A landscape with many valleys, sampled at points; each row gives a point and its height.
A ball rolls from a point to the lowest of its 2 nearest points, and stops where none of them is lower. Distance is the straight distance between rows; heights are no part of it.
geb: [-10  -9   5  29  26 -17  21  23   3  -7 -13   9 -13 -29 -35  -9  -5   6
   2  16   5 -15   7 -15  14  10   7  -4  -4 -37  19  -4  11  23   2 -21
  17  -3   2  16 -41  25 -25   6   6   2   1  37  -4   2   9 -15  15]  h=3.94
pef: [ 24  -6   3  -7  22 -23 -13  16  -2 -23 -32 -27  -8  -3  18  -7  -7  28
  -1   2  15 -36   7  -9 -44 -19   7  12   0   4  10  -7   7   5  12  21
  10  26  -1  32 -13   1  23   2  17   2   3  16  36  22  30 -14  -7]  h=6.48
Garo: [-27   4 -13  16  14  23   7   1 -24  26 -30  17  30 -26 -15  -4   6 -30
  10  -3 -11  27  -4 -14   9   8   6   6 -26  10  -8 -10   9 -19 -11 -15
   0 -25   5 -12 -10  20 -17 -19  -8  -8 -15 -34 -11  -6 -11  -7  -3]  h=3.93
lur: [  6   5 -15  -7   1  15  -1  27   7  24  16  -1 -29  -6  47 -10  15 -27
 -30  24  32  35  -6 -23  -7   0 -14 -14   2 -22 -45 -12   0   4  -1 -18
  13  31  15 -15  -3  28  -6   9  18   6   3   2 -26 -12   7  25   8]  h=2.95
Padus: [  9   8  -9   5  -8 -14  16  10 -21 -10  -6   0  -6  -7  13 -22   8 -15
 -39   7   6 -12   3  -5 -18 -17  28  11  -8   1 -24 -13   2  -3  15  -2
  12   9   2  14   3  20  11  -5  -1  -5  -6   2  -8   7   7 -31   5]  h=5.24
Rara: [  3 -17 -11  11  43 -23  -9  15  11  13 -22  -1 -17 -35  30  26  10  19
  -5  29  13  -1  -4 -15  -5  19  -3 -16  10 -12   1   5 -14  11 -10  -9
  33  34 -16  21 -34  29  -1  -9  -1   0   0  25  32   7  11  18 -11]  h=3.66
Goget: [-34  23  13   6  -1  -1  10   0 -22   6 -27   7  31  12 -38 -11 -16  21
  10 -21 -26 -20  -4  -3  23   5   2  13  -7  -6  34  -1  -5  28   6 -18
  -7  -2   9  -6 -31 -13 -15 -17   5  -5 -10 -16 -33   3   2 -16  12]  h=5.00
ditav: [ 11   3   4  -2   9  10 -12 -45  -8   4 -21 -10  -6   7 -13  12  11 -28
   6   7  -3  19   6   9  13  -1 -16  -8  -3  16   7  10  32 -11  -8  12
  12  -7  -5 -13  13   1 -20 -14  11   0  -5 -21 -11 -21   1  35 -30]  h=9.21
Zemi: [ -9 -23 -21   5 -13  49  -9  -3 -19  30  25  17  17  -6  -3   9 -22 -22
 -10   3  -3 -12   8   6  24   3  -4 -13  16  28 -37  -4  21   0 -14  19
  25   3  41  -5   2   7 -14   9  -5 -35   2 -20  12 -26 -38  33  18]  h=3.48
Lato: [-12   0  29   5   4  -4 -47 -24 -35  14  15  -4  32   7 -27   8 -24   3
 -10  -4 -38 -15  -2  36  25  23   2   7   5   3  22  20 -22  11  -5  30
 -10 -26 -12 -14   9 -19  -6 -19  -7 -25 -18 -26  21 -16 -23 -19 -14]  h=2.71
Gaf: [ -9  60  -5 -35  20  -4 -14   1   1 -22 -43 -28  23  10  13  -2  -6  39
 -30   2  13 -14   1  -7 -17 -31  10   3 -33   8  11 -14  -3  25  13   1
  -6  30  14  -1 -13  -8  45 -12  39  -5  -4 -13 -13   5  42 -14 -15]  h=5.60
fudov: [ -3  -1 -16 -13  32  -8 -22  17  11  17   8  -8 -10 -19  44  23  -3  20
  -2   4  18  -5 -10 -40 -34  -6 -29 -22  -4   3 -10  -4   4  -5 -25   5
   8  31  32  -3 -25  22  -7  20  24 -16   6  12  -8  21   0  14  12]  h=8.72
Fal: [  1 -27  -3   7 -28 -18  10  26  18 -11  32  -8 -39   0  -1 -21 -14 -11
  13  20  14  22   0  11  27  29   5   7  22 -35   9   4   2  18  12  -9
   0   5  -6  -9  12   5  -1  16  -6  19   7  35 -15  17  -3  17  13]  h=5.59
gop: [ 15 -30 -10   3  -8 -35   4  17  33   7  33   8 -41  -7  13   8   0 -13
  21   1  -5  31 -11  17  27  15  -8  -4  17 -36 -17  -5   7  -1  17 -11
   5   9   1  18  42  18   3  -5 -25   5  18  40  -2   0 -18  11  17]  h=5.06
sopud: [ -1  -1  15  -6  17 -28 -13  21  29 -16  26  23 -30  -3  10  -9 -10  43
  21  -5  -6  -1 -13 -35 -25  -3   5  29   1  -3  -9 -10 -19 -23 -17   4
  13 -11   9  18  -6  -4  24  12  12  -4  14  31  20  10  13 -31  19]  h=8.33
tupud: [ 24 -17 -16   7 -13  11  23 -14   1  -9  12 -12 -27   6   8 -38  12 -73
 -19  19 -10  29  10  30   4  10  14  13 -13  14 -32  -6  19  -4   2  27
   5 -46 -26 -29  22  -2   5  -1  -2   0  -2 -17   4 -18  -6  26 -17]  h=6.86
reseb: [  3 -26 -20  23  -6   4   3  23  28  25  21  19 -23 -17  -2   2  -3 -16
   2  17  25  17  13 -23  16 -24  10  -5   0 -20 -33  -1  11 -13  -4 -21
  17 -24  23  18  19  27 -22  -4  -6 -11  21  31 -10 -12  17   2  12]  h=4.07
Bek: [ -7  14  -6 -13  -2  -6   8  20  16  10  -8  -3 -14  13  41   1  28  14
 -21  23  45  23   1 -25   3   5  -7 -11  14 -18 -24  -1 -33  12  -2 -24
   8  29 -12   1 -30  14  12  10   8  18   5  11 -30   0  48  23   9]  h=1.97
Muped: [  7  -8  29  -9  -8 -20   8  21  26 -30   3  -9 -11  18  -2 -22  -7  42
  31   3  25 -17   8   6 -23  -2 -11  12  10 -20  37   6 -22  19  -1   1
  -3  12 -26  -3 -23 -24   1  36  15  31   5  23  -7  26  38 -18  11]  h=6.58
kovo: [  2   8  -4   3 -27  12  19 -18   3   4  14  20  -1  15   9  -7  24  -5
  19  -6  -3  -7  -4  -3 -15   5  -8 -10   4   9   3  15  -8  -1 -15  -8
 -17 -18  -8 -10  -6 -12   5   1  -9   7   6   9  -1   0   2   5   3]  h=6.29
mobi: [ 10   4  -6  11  -1  -4  -1 -18  10 -13  -5   1 -13  10 -26 -29  -4 -29
 -23   5 -10 -12   5  23  33   4   5   6 -16  13 -15   9  28  -5  18   7
  15 -31  16   1  23  -5   4  -4  11 -14  -4  10  20 -37 -18   5  11]  h=7.50
Zet: [-19 -26 -23  15  -3  57 -32  16 -18  35  53  26  22 -22  -7   5 -44 -19
 -11  13   8   0  13  -5  19  -8  28  16   0   8 -36  10  -9  -4 -22  30
  19 -31  41 -10  -6  11 -26   7   4 -39  -3 -17   8 -28 -12  -3   7]  h=2.75
Rig: [ -3  16 -11  -5   1   7  25 -17 -20  -2 -39  -9  38  -6 -18   0  -8 -12
 -31  -4 -18 -12   8  11   4 -19  14 -11 -20  43   6 -27  45  -7   9  10
   2  -5  15 -10  17   7  12 -23  -3 -12 -15 -48  12  -1 -34 -16 -26]  h=6.02
Disok: [ -5  10  -5 -30 -38  37   7  19   6 -21  29   0  -2  18  17 -26  -3   9
 -13  -4  32   5   8   0  -7  -6  29  13   9   2 -23  -6  -9   3   7 -10
   6  20  32  -1  -5 -30  13  21  -6   3   4  -1 -10   9  27  -4  36]  h=3.25
sufit: [ 10   0 -10   2  -7   1   7  -8   8 -23  -2 -15 -23   8   4 -31  19 -31
 -12  28   4  14  -8  30  11  25  -5  -3 -18  18 -16   4  30   7  14  13
  -7  -3  -2 -12  19  -4  20   2  -2   0   5  16  13  -9 -11  25   2]  h=7.19
nunak: [ 30 -14   4   5   9  -7 -11  -5  -8 -15   9  10 -13 -22  15   1  27 -22
  -1  12  -4  29 -11  11 -11   4   2  21 -13  -9 -18   8 -35 -16  12   8
 -12 -10 -32  -1  12  -1  24   5 -16  15  -8  11  26  -9  -2 -16  -7]  h=6.20
Baf: [ 17  13 -15 -13   2   8   7 -28  -7 -15 -36 -17  18  -2  19  25   2   3
 -11   0   0   0   0   6 -10 -27  -9 -24   2  44   0 -17  33 -10  17   4
 -10  32   3   4  17   3  15 -12  -1  -2  -1 -41  12  -5 -44   4 -27]  h=6.35
miz: [ 12  -8   6  15  17 -28  11 -24  13  -2  -1  10 -24 -13  -2  14   2   7
  28 -16 -36   5  -6 -15   0  14 -20  -3  21 -23  19   2   4  -7   5  10
  23   5 -15  26  -7  -3 -25  17   2   9  15  12   1   8 -19   5   5]  h=6.49
Nozip: [-22  -6  11  21  41   0  -9 -21 -13  21   3  20  18  -6 -41  49  -2   5
  18 -18 -15  16 -13  -4  18  39 -23   2   7 -11   6  30  -9   5 -24  13
  -2  -6 -19 -12 -18  22 -37  20 -10   0  -5  11  -8 -34 -20  11  -1]  h=2.37
sen: [  2 -16  28  16  15 -13  -9  15  -2  -9  21  16   2  -9 -21   2 -23  39
  22  -7 -21 -39   0 -11 -13  21  15  28  20 -14  30  -3 -31  16 -16  -1
  -6  -5 -17  11 -28 -14  -9  21 -13   3   3  14  29   0 -11 -29  18]  h=5.49
segim: [  9  -8  -1  22 -22  19  19 -33  -6  15   6  39  28  15  -4  12  11 -13
  26 -41 -39   1   0   5  -7  14   1   1   3  27   0   9  -2 -19 -19   6
   0 -19   1  13   2 -11 -14   7 -18   6   2 -10  23 -16 -25   6   0]  h=6.64
Nokuv: [ 15 -24  19  16  -9 -28  18 -18  20   5  34  28 -30  14  -3 -38  10 -25
  19   5 -28   8   4   6 -17  17  14   4  -6  -7   1   2   2 -22  -6   8
   4 -53 -26 -15  38  -7  -2  -8 -12   0   2   5   0   5 -27  -6 -24]  h=7.71
Tabe: [ 19  12  13 -26 -21   9   3 -16   5 -25 -19 -17   4  22  11 -24  14 -11
   5   4  -4  19   1  23 -22 -24 -12   8 -38  46   8 -11  21 -23   9  13
 -30 -15  -2 -30  39 -23  22  -3 -10  13   0 -28   5  10 -15  -2 -26]  h=7.15
lupem: [  4   9   8   9  13 -25  38  16   9 -13 -49   2 -12  10 -29  -5  17   9
   5 -16 -19 -11  -2  -4   6 -10 -16  -3   2 -25  17  -3  14  19  19 -19
  -1  16 -22  25 -35   3 -14  11  20  20   2  22   0   2  12 -17  23]  h=2.88
natig: [-15  35  -2 -19  11   1   3  27  11  10 -10   3   9   6  45   1  31  33
 -21   2  35   5   3 -38 -32  -7   9   1  -2 -10 -19  -7 -44  14 -19 -26
   4  36  -6  -3 -41  14  39   3  18   5   1   1 -20  11  62 -10  -3]  h=0.85
Pel: [  7 -11  -7 -14  21 -19 -15  33  26   2  40   5 -34 -21  40  11 -11  26
   6  14   8   1 -15 -54 -28  -2  -3   2   6   5 -25 -17 -15 -13 -18   7
  15  25  25  10  -8  21  21  14  18  -7  12  37   7  26  13  -8  24]  h=8.54
Sok: [  4 -14  -2 -18 -20  11  -7   5  10  15  36 -19 -34   8  25  -6   2 -16
  -2  19  27  31  13 -10  10  -8  17   3   9 -35   0  16 -41   3  -2   0
   7 -16 -17  -3  17  -9  -9 -18  -5   8  -2   6 -27  13  45  11 -24]  h=3.62
vibez: [ -4  -5 -15   7  24  -8   1 -11 -12  11 -47 -16  47 -19  -8  46   9  24
   6 -19 -14 -20   5   1   8  15 -17 -28  19  16  21   5  30  13   2 -13
 -13  28   1  18 -19  12   5 -25 -12  -4 -13 -19  27  18 -36   4  -8]  h=4.76
naze: [ 16  25   5 -15 -11  13  -1   8  -7 -26  -5   3   6   3  24  -6  30  -2
 -16  -5  -1  10  -7  16  -1   2   6  29  -8   3 -22   7 -18 -10  16 -12
 -20   6 -16   2  -4 -16  27  14  -8  24  -5  14  29 -19  22 -13  22]  h=5.75
Tiso: [-13  22   2   1  14 -19   5   7 -13  12  -3  24   0 -22  20   0  12  11
 -19  -7 -12  -5 -13 -40 -21   5  19  17   3  -7 -24  -5 -32  -5  -9  -1
   6   2 -10  23 -26  16  17 -11  12 -14  -7   9  -2   4  20 -29  -5]  h=5.69
kodod: [ -9   8   1  21  12   8  -5  11 -27 -23   2 -12  10  -5 -37 -18  -2 -19
 -14   6  11   0   3  25  12  16   2   1 -22  -9   8  13  16  27   4   2
 -11  -3   1 -34 -18   5 -12  27  11  -4 -28  12  -8 -14   0  -1  15]  h=7.00
mus: [ 26 -10   9  -6 -30   1   1 -23  -4  -9 -16 -17  27  16  19  18  15  -4
  22 -23  -6   0   3  30 -32 -14 -13 -12 -18  29  23  -3   4 -12  11   7
 -44  -2 -22 -12  37 -18  16 -12 -26  13  -1 -28  18  17 -23   0 -31]  h=6.85
Vid: [  4 -17  12  20  21 -34   1  18  10  -9   7   7 -19 -21 -12   4 -21  41
  25  22  -2 -32  -4 -24  -7  29  -9  -1  32 -22  31   1  -5  35 -20   1
  21  20 -13  10 -39  20 -16  21   1   5  12  33   8  18 -11  -6   8]  h=4.77
fusos: [ 14  -9  10   9 -13   2  34   4   1 -23 -31 -15  -5  16 -32  -8  11  -8
  10  -7   2  -7  -1  28  18   4 -14  -1  -3 -16  18  -2  26  13  25 -22
 -11  20 -13   9  -2  -7 -18  14  -3  31  -8  22   9   1  -1   2  22]  h=3.91
pili: [-31  26  10 -23 -16 -18  13  13  13  -7 -32  -1  18  18 -32 -10 -11  35
  19 -16   8 -25  -2   7   8 -15  -5   9  -3  -8  27 -11 -11  13   3 -41
 -16   1   4   0  -1 -17  11 -19   8  -3   3  -3 -40  22  18 -18  13]  h=4.32
nodet: [  5 -22  -6  -5 -12   0   5   8 -27   3  15  -6   4 -19   4 -18 -24 -21
 -19   4   5   0  15   3   4 -21  23   6  -8  12 -12 -23  -4 -21   6   7
  11 -11  12 -10  18   8   4 -11 -13 -15  -6 -26   0   5 -18 -11  10]  h=4.75
Fezo: [-30  13  -1 -23 -25  -3  -4  21   7  16  10 -14  -3  19  12 -14  10  12
 -21   9  28   0  10 -15  -2 -15  17  -8   3 -16  -1  17 -36   2 -11 -16
  -6 -19  -5   4   8  -5  17 -30  -1  -4   2   6 -46  32  54  -6 -13]  h=2.93
mubag: [ 19 -19 -21  12  32 -20  12   3  -5  14 -36  -3  11 -42  27  29  17   1
   8   9  -7  -3  -2 -15  -3  17   3 -27  17   6  -3  -5  12   2 -11 -12
   8  28 -11  34 -12  22  10 -32 -24  -8  -4   0  37  16 -26  14  -7]  h=4.22
detaz: [-13  33 -13  -9  -2 -13  16   7  23 -11 -42 -39  -4  14  19  15  26  22
 -18  14  23  -7 -21   7  -1  -3 -32 -22  -4   7   7  -2  21  24  25 -10
 -30  42 -13   5  -6  19  24   9  23  16   7  21  -6   5  10  19  -8]  h=5.85
bavol: [ 11  14 -16 -13 -12  -3  26  -4  19  -7 -28  -1 -11   6  45   7  38  14
  -4  -5   8  -5  -9 -16 -18   0  -7  -8   1  30  -6  -5  11   5  12 -13
 -19  28 -12  17   0   5  44 -12  11  11   8   6  24  13  15   1 -10]  h=6.31
vilob: [ -7  -3  12 -11 -17 -23  -2  33  20 -20  23 -17 -34   9   8 -19  -5  28
   4  19  33   7  -1   7  -1   8  -7   9  13 -25  15   3 -20  11  12  -9
   0  28  -6 -15  -6  -6  15  16  11  23  13  28 -38  28  32   2   5]  h=6.12
Sel: [ 14  -4  -3   2 -39  17   5  -7  16 -18  24 -21 -17  40 -11  -4 -17 -26
  11   3   7   9  -3  44  27  12 -14 -19  26  -5  -4   8  24   9  23   6
  -7  14  10  -6  40 -13 -16  17  -8  16  19   7 -26  -6 -18  46  -1]  h=5.38
gulil: [ -4  14 -21   6 -23  32  15  -5  -6  17  -6  20  15   6   6  11   0 -14
   8  -7  -5  12  -8   0   8 -11 -13 -24   7  33 -36 -17  37 -20 -10  -6
  16   1  29  -1  13  15  -6  -2  -8 -18  12 -33 -17 -10 -41  26  15]  h=4.06
mirul: [-39  -9   0  -4 -12  46 -36  21  -2  34  50  22  18  -9  -9 -12 -31   1
   3  11  17  11  11  -9  15   2  23  17  -9   2 -12  10 -33  -5 -41  13
   3 -49  20 -24   2  -7 -22 -22 -13 -31  -3 -20 -18 -13  25  -8  -9]  h=1.89
par: [ 27 -17  22   9  17 -15 -14   3  -2 -19  19   7   4  -8   5   8 -19  14
  22 -32 -36 -29  -1   4 -19  17   6  34  23 -12  12 -11 -20  -7   8  11
  -4   3 -20  25   8 -13   3  14 -19   6  11   8  57   0 -34 -33  16]  h=6.05
gibag: [  7  -1   9   3 -29  -3  35 -24  14  -8  -7  22 -13  30  -3 -45  12 -32
  15   1 -22  14   5  10 -10  -4   8  -9 -25  29  -4 -25  22 -21  -8   8
   0 -44   0 -27  27 -11  10 -15  -2   3   0 -26 -10  13 -16   0 -22]  h=7.45
Lipu: [  8   7  -6  21  21  12 -13  19 -10 -11  -4  -1  -3 -17 -11  18  19  -4
  -8   9  22  24  -1  18  10  16 -21  -6  -4 -26 -14   5   9   8  10  -3
  -2  20  -6 -13 -14  23 -21  45   0  14 -11  18   4 -23  -2   6  31]  h=7.35
kagil: [  7  12  -5   1 -37  25   1 -27 -14 -14  34 -10  -8  36  -5  -6 -16 -17
   2   6  -7   0 -11  25  -8   8 -15 -18  10  24  -5   4  24   5   3  20
  -2   7  15 -26  23 -13  -8  19  -8  -4   7 -19 -22   1 -31  25 -13]  h=5.84
Voni: [-31  30 -28  -9 -17  32   6 -13 -12  11  -5 -18  17  22 -15   7   7 -14
 -23   0  -5  -3  -5   7  27  -4  -4 -24   6  16  -3   6  19  15   2  -6
 -17  -8   7 -32   2  -1  14 -18  16 -12 -14 -31 -21 -12   2  33 -12]  h=4.52
Zuv: [-14  10  10  14  46 -26   7 -16  18   5 -31   2  15  -3 -30  51  19  22
  16 -20 -13  -9  -8   1   4  21 -44 -21  12  -3  25  30   9   0 -21  10
 -17  10 -26  -1 -19  15 -15  28   6  13   0  19   3 -19 -17  18   2]  h=1.05
burog: [-54  11  -9   8  -7  60 -16  21  -4  11  41  15  32  20 -22  -6  -5   2
  -3   2  25  23   2   1  13  10  11   4  -6  -6  -8  22 -26   2 -31  -2
 -17 -39   6 -40 -24  -5 -23  18 -20 -15 -12 -15 -34  -7  31   3  13]  h=0.69
Fesos: [-10  19  10 -18 -10  27 -14  -8 -29  -7  -6   5  33   0  -1   5   3   9
  -1 -24 -22  11  -3  16  21 -10   1  28 -16  10  -7  -4 -21 -12   1 -12
 -16 -19  -1  -6 -12 -24  13  -7  -4   6 -14 -21  17 -18   5 -13  17]  h=5.18
mip: [-12  46   4 -38 -18  17   7  14  -7 -12   1  -3  15  24  31 -25  12  20
 -22   3  26  -8  -2  -3 -31  -7  25   7   2   7 -18 -10 -22  14   3 -11
 -18  28   8  -7 -23 -21  40   2  -4  -1   0 -10 -21  19  37 -19   6]  h=2.22
Vopu: [-10 -10   8   3  -3   0 -30  -9 -13  38  13   9   7 -20   2  26 -13  -7
   0 -20 -18  16  -3 -16  15 -11   4  22  -3 -12   2   6 -30 -24   0  12
   9 -35  -5  11  17   2 -31 -25  -6  -7   0 -18 -15 -11  14 -13 -10]  h=4.25
Nide: [-12  -2 -24   9   3   0   8  26   6  41   2  -1 -12  -3  21  11  13 -21
 -20  10  25  14   8 -32  -4 -27  -8 -23   1 -23 -32  -3   8  -9  -6 -26
   0  -3  18  10   4  37 -18 -13  11  -6  -1  12 -37  10  19  17  -2]  h=3.57
nam: [ 31 -15  -3  16   0   4  13 -26 -13  -6   5  32 -13  -4  10 -25  22 -45
 -12  18 -10  18   4   7 -11   1  24   8 -10  15 -36   0  -7 -22  -7  22
  14 -36 -27   6   3   9  -8   5 -13   6  -7 -14  17 -33 -12 -17 -19]  h=6.56
turem: [-25  51 -13 -26   8  10   8 -11   5  -2 -32 -24  16   9   9  -7  11   2
 -38  -5   5   4  -6 -15   4 -19   0 -13 -25  14   3  -8  22  21  17 -15
 -22  16  15 -21  -4   4  30 -23  38 -10  -9 -21 -17 -11  15  -1 -24]  h=5.12
Fuz: [ 20  31  21 -22  15 -14 -14   4  -3 -45 -30 -21  -5   6   2 -28   0  15
 -12   3  11  -7   4   8 -31 -26   3  17 -31   8   8 -12   5   7  24   5
   1  16   0   2  -7 -10  21   4  30   9   0   6   7   6  40 -23   0]  h=6.06
fugo: [  3 -36   9   7  -8 -21  13  -3   3   9  42  23 -27 -15  -5 -28 -19  -5
  12  14 -16   8  -6 -13  -8   9  31  21   3 -23  11 -27 -24  -7  -9  -5
  17 -36 -21  -5  17  -3  -9 -28 -19  -7  -7  -1   3  11  -6 -25 -17]  h=7.93
sufof: [-24  -7  -8  17  26  -4   0  -3 -19  12  -1  10   8 -29 -23  14   4  -1
  14   3 -15  18 -17 -18   4  25  -3  -7  -7 -14  12  -3  -4  -1 -24 -15
   4  -3  -6 -12 -20  26 -19 -10 -11  -5 -14  -8  -8   2 -18   3   1]  h=3.30
tid: [  4  13  -4   5  25 -34  17 -11  -2   9  -5  18 -17 -12  17   6   9  16
   0  -5 -41 -17 -17 -38 -21  15  -6  -6  21  -5   6  -9   0  -6  -7  12
  22  17  -4  28 -31   5   5  -6   5   1   9   4  10  12 -19 -17   6]  h=6.10
Bisog: [-12  15   6  10   5   8  14 -13 -39  -6 -43  -6  42  -1 -45  -7 -24  -3
   1 -15 -20 -24   3  10  18  -1   8  -5  -6  18  28  -9  38  19  14 -15
   2  11   3  -6 -18   1 -13 -20   4 -13 -16 -35 -10  10 -28 -18 -13]  h=5.57
Fere: [ 14 -16   1   2  17 -11 -37 -17  -4  -3  15 -18 -16 -15   8  18  -6  -8
  16  22   6   8   5  16   6   7 -13 -14   1  -2  11   6   5 -14  -2  21
   9   9   1  -5  25   7  -2   6   3  -5   5   0  -9  -4 -16  21 -16]  h=9.05
Nar: [ 22 -18  25   1   5   2  -7 -42  -9   4 -22  15   8 -10 -17  -6  -7 -14
  13   0 -13   8  21   4   0  -9  -2  12 -22  27  10 -10  20 -40 -13  21
  20 -28  -4  -4  21 -19 -16 -18   2  -7 -10 -51   7 -13 -12  -2 -23]  h=9.34
zem: [-41  20  -5 -10 -17  28  -5  25  11   3  16  -2  17  24  -7 -30  16   4
 -18  -2  30  12   8 -10  -1 -12  15   0  -4 -26  -3  27 -39   8  -7 -16
 -21 -27  -3 -16 -22 -17  -5   8 -17   6  -2   2 -40  14  53 -20  10]  h=2.07
bebo: [ -5  -2  -6   8 -33  32 -13   6 -21  -6  32  11  10   0  -9  -8 -21 -10
 -14 -10   7  -8  12   3  20 -16  25  18  19  -5 -12   3  -8   3  10   9
  12  -6  28  -2  -1 -15 -16  18  -4  -8  -6  -5  -9  -9   4 -14  27]  h=4.11
zonab: [ -7  -5 -17  -9  -2 -12   4  -9   3  11 -27 -37  18   6   4  42   5  21
  -2 -11   1 -29 -11   9   5   3 -31 -29  15  12  21   8  20  25  15 -10
 -27  41   6  13  -5   4  17  -2  -4   3   7   5   8  21 -18  28 -12]  h=5.28
Vanu: [ -9 -13  -4   5 -10  -4  10  -7  -5  28 -19  18  24 -22 -10  -1 -15  -2
  20   3  -4 -14   7  -5   7 -11   8 -15   7  34 -11 -27  23 -32 -10  -1
  24   9  27  27   8  14 -24 -26  -2 -24  15 -38 -19  11 -41  -5  -6]  h=4.53
vifa: [ 13  -4  12   9   6   4 -38 -31 -23  25  29   2  16  -1 -20  21 -20 -29
  -4 -23 -27  21   2  16  22   2  10  11   7 -17   6  29 -27  -2   2  31
  -9 -43 -16  -5  29 -14 -27  -9 -12  -8  -2 -15   4 -38  -3   0 -20]  h=3.67
duv: [ 31 -33  25   2  17 -20 -10 -20   5  -2  -7  -9  11  -3   2  13 -14   1
  30 -25 -24  -6   4  18 -21  -3  -5   2  -7   5  26   1  -3 -30   5  18
 -11   2 -19  10  36 -19  -6  -3 -18   7  -1 -16  34  10 -37 -11  -9]  h=6.51
mizon: [  7 -13  32  -3 -14  -6 -15  18   5 -22  34  -2   1  18   1 -14 -19  46
  37  -9  -1 -36   8  -4 -29   2   1  23  30 -14  43  -2 -21  16 -14  10
 -16  10  -7   4 -20 -36   7  27  -6  17   8   4  11  38   4 -23  18]  h=6.11
Zosub: [ 10   4  18   4   0  -1 -16 -10   8 -24   7   1   8  17 -19  -8 -10  -9
 -10  -4  -7 -34   5  30  10 -10   0   8  -1  17  -4  12   6 -17  18  10
 -12 -10   6   6  45 -24   3  15   5  -7   8   9  29 -28 -23 -15   9]  h=7.78
sugog: [  1  -6 -11 -34  14   5 -15   6   3  -9 -26 -20   6 -13  31   9   1  17
 -24   2  20 -23   4 -13 -11 -13  10  -2 -11  22   5  -5  -1   4   3   4
  -2  29  22  16 -10  -8  33 -12   7   0  -3  -1  38  15  20  15  -3]  h=6.68
vekid: [ 26  -2  -3  -6 -29  18  28 -17  -5 -18 -13 -25 -15  30 -26   0 -14 -34
  -5  -7 -18  14  -2  39  30   8 -11  -3   2  -1  11  -5  44  10  40  -5
   1  14 -10  -5  21 -23 -26  10  -1  27   1   3  -2 -12 -21  34  -3]  h=4.79
Momor: [-27   7  -6 -14 -31  -9   6  14  18  11 -12 -26   6  20   0   5   0  30
   2  -2  23 -24  -2  -9  -7 -33  -2 -16  16  -3   8   0 -10  10   7 -30
 -19   8  15  18   9  -5  15 -26   8  -2   5   3 -39  32  30   3   0]  h=3.63
buziz: [-24  -4   1  -2  -1  13 -17 -14 -31   7  -6 -19  31  19 -34  15  -8 -12
 -12 -19 -20  -7   0  41  36   4  -4  -4 -10   8  18  17  13   8   6   6
 -22 -26  -9 -36  14 -16   3 -15  -3 -15 -30 -17  11 -11  -6  14 -20]  h=3.73
tuma: [ 15   9  27 -10 -16 -14 -12  -1  20 -24  19  13 -11  17   9 -21 -10  18
  10  -4   3 -17   5   5 -11 -14   4  33  11  11  -6 -10  -7 -25  10   2
   1   1   6  12  26 -22  14   5  17  -3  16  10  19  -4   1 -34  14]  h=8.07
Dun: [ 14 -20   4  -5   3 -11 -38  11  -6  15  40  -8 -19 -19  13  25 -13   7
   8   0  10  19  12 -11 -12 -28   9  15   4 -31  -6   3 -39 -18  -2  13
   5 -17 -15  14  31   4  -6 -12  -5  -2   3  11  -6   2  28 -13 -22]  h=4.19
Vuv: [ 16 -18   9  26   3  -6  20 -27   2  13  -4  22  11   5 -31  23  -4 -18
  27 -50 -50  -1  -9   5   2  23 -14 -23  11 -16   6  15  19 -10   2  10
   6   5   0  30  13  -3 -26  19 -24  15  14  15  22 -20 -49  12  12]  h=6.87
Nok: [  0   6 -10  -8  21  -4 -36  -2   5   9   9 -33  -5   1  18  30  -3  17
  -5  14  33 -22   7  -6 -12  -8 -29 -32   9  10  15  25   4   7 -15  22
  -1  27  23  -3  -1   9  -6  13  26 -18  12  15 -21  16   7  31 -18]  h=8.88
Zifo: [ -1 -18 -18  13  -8   8  13   0  13  12  37  16 -31   6  17   7  16 -19
  15   7  18  13  -3 -31 -21   2  -1 -21 -10  -8   4  10   2   7 -15   0
  -3 -16  11 -19 -17   8 -10   9  -3  13  -4  22  -4  16   7  27  -3]  h=6.63
gamul: [ -1  -4 -11  11  24 -10   8  30  24  12   2   6 -26 -24  23  37  13  20
  -3  25  32  20 -10 -14   3  14 -17  -9  12 -25 -11   5 -31  23 -16 -16
  10  24 -18   3 -39  31  -6  24   2   9   9  37   3 -12  25  27  17]  h=2.96
nevo: [ 21 -43 -11  11  -5  -9  16  -1  22  20   8  14 -20 -12  -7  14  -5 -19
   7  -8  -4   9  12   3  21  -9   6   0  19 -13 -13  -8  21 -21  16  -2
  22 -14  15  30  30   7 -21  -9 -19   1  15  11  23 -11 -25  10  14]  h=4.55
fonil: [ -9   3   7  -1  21   8   9 -11  -9   0 -25  18  10 -22 -27 -22  -1 -10
  -1  -9 -24  13   0  -7  14   2  22  31 -32   7   5  -6  -8  -9  -7 -11
  18 -34   2   7 -14 -12  -4 -24   1   3 -16 -16  21 -23  16 -24   8]  h=4.54
Nusu: [  3  24  17  -9  25  -7 -14  -5  -8 -39 -37  -2   4  -3 -30 -25 -13   8
  -8  20  -4 -23   0  28  13  -1  -2   4 -27   6  21   0  14  19  13   5
   9   8   7 -10 -11 -12  10  17  23  -4  -8   6   9 -14   3  -9   2]  h=6.55

Where does a ball stop that starts at each point below?
Nokuv => sen
Fere => Zuv
sugog => natig
mobi => Zuv
vilob => natig
Vuv => natig
Baf => burog
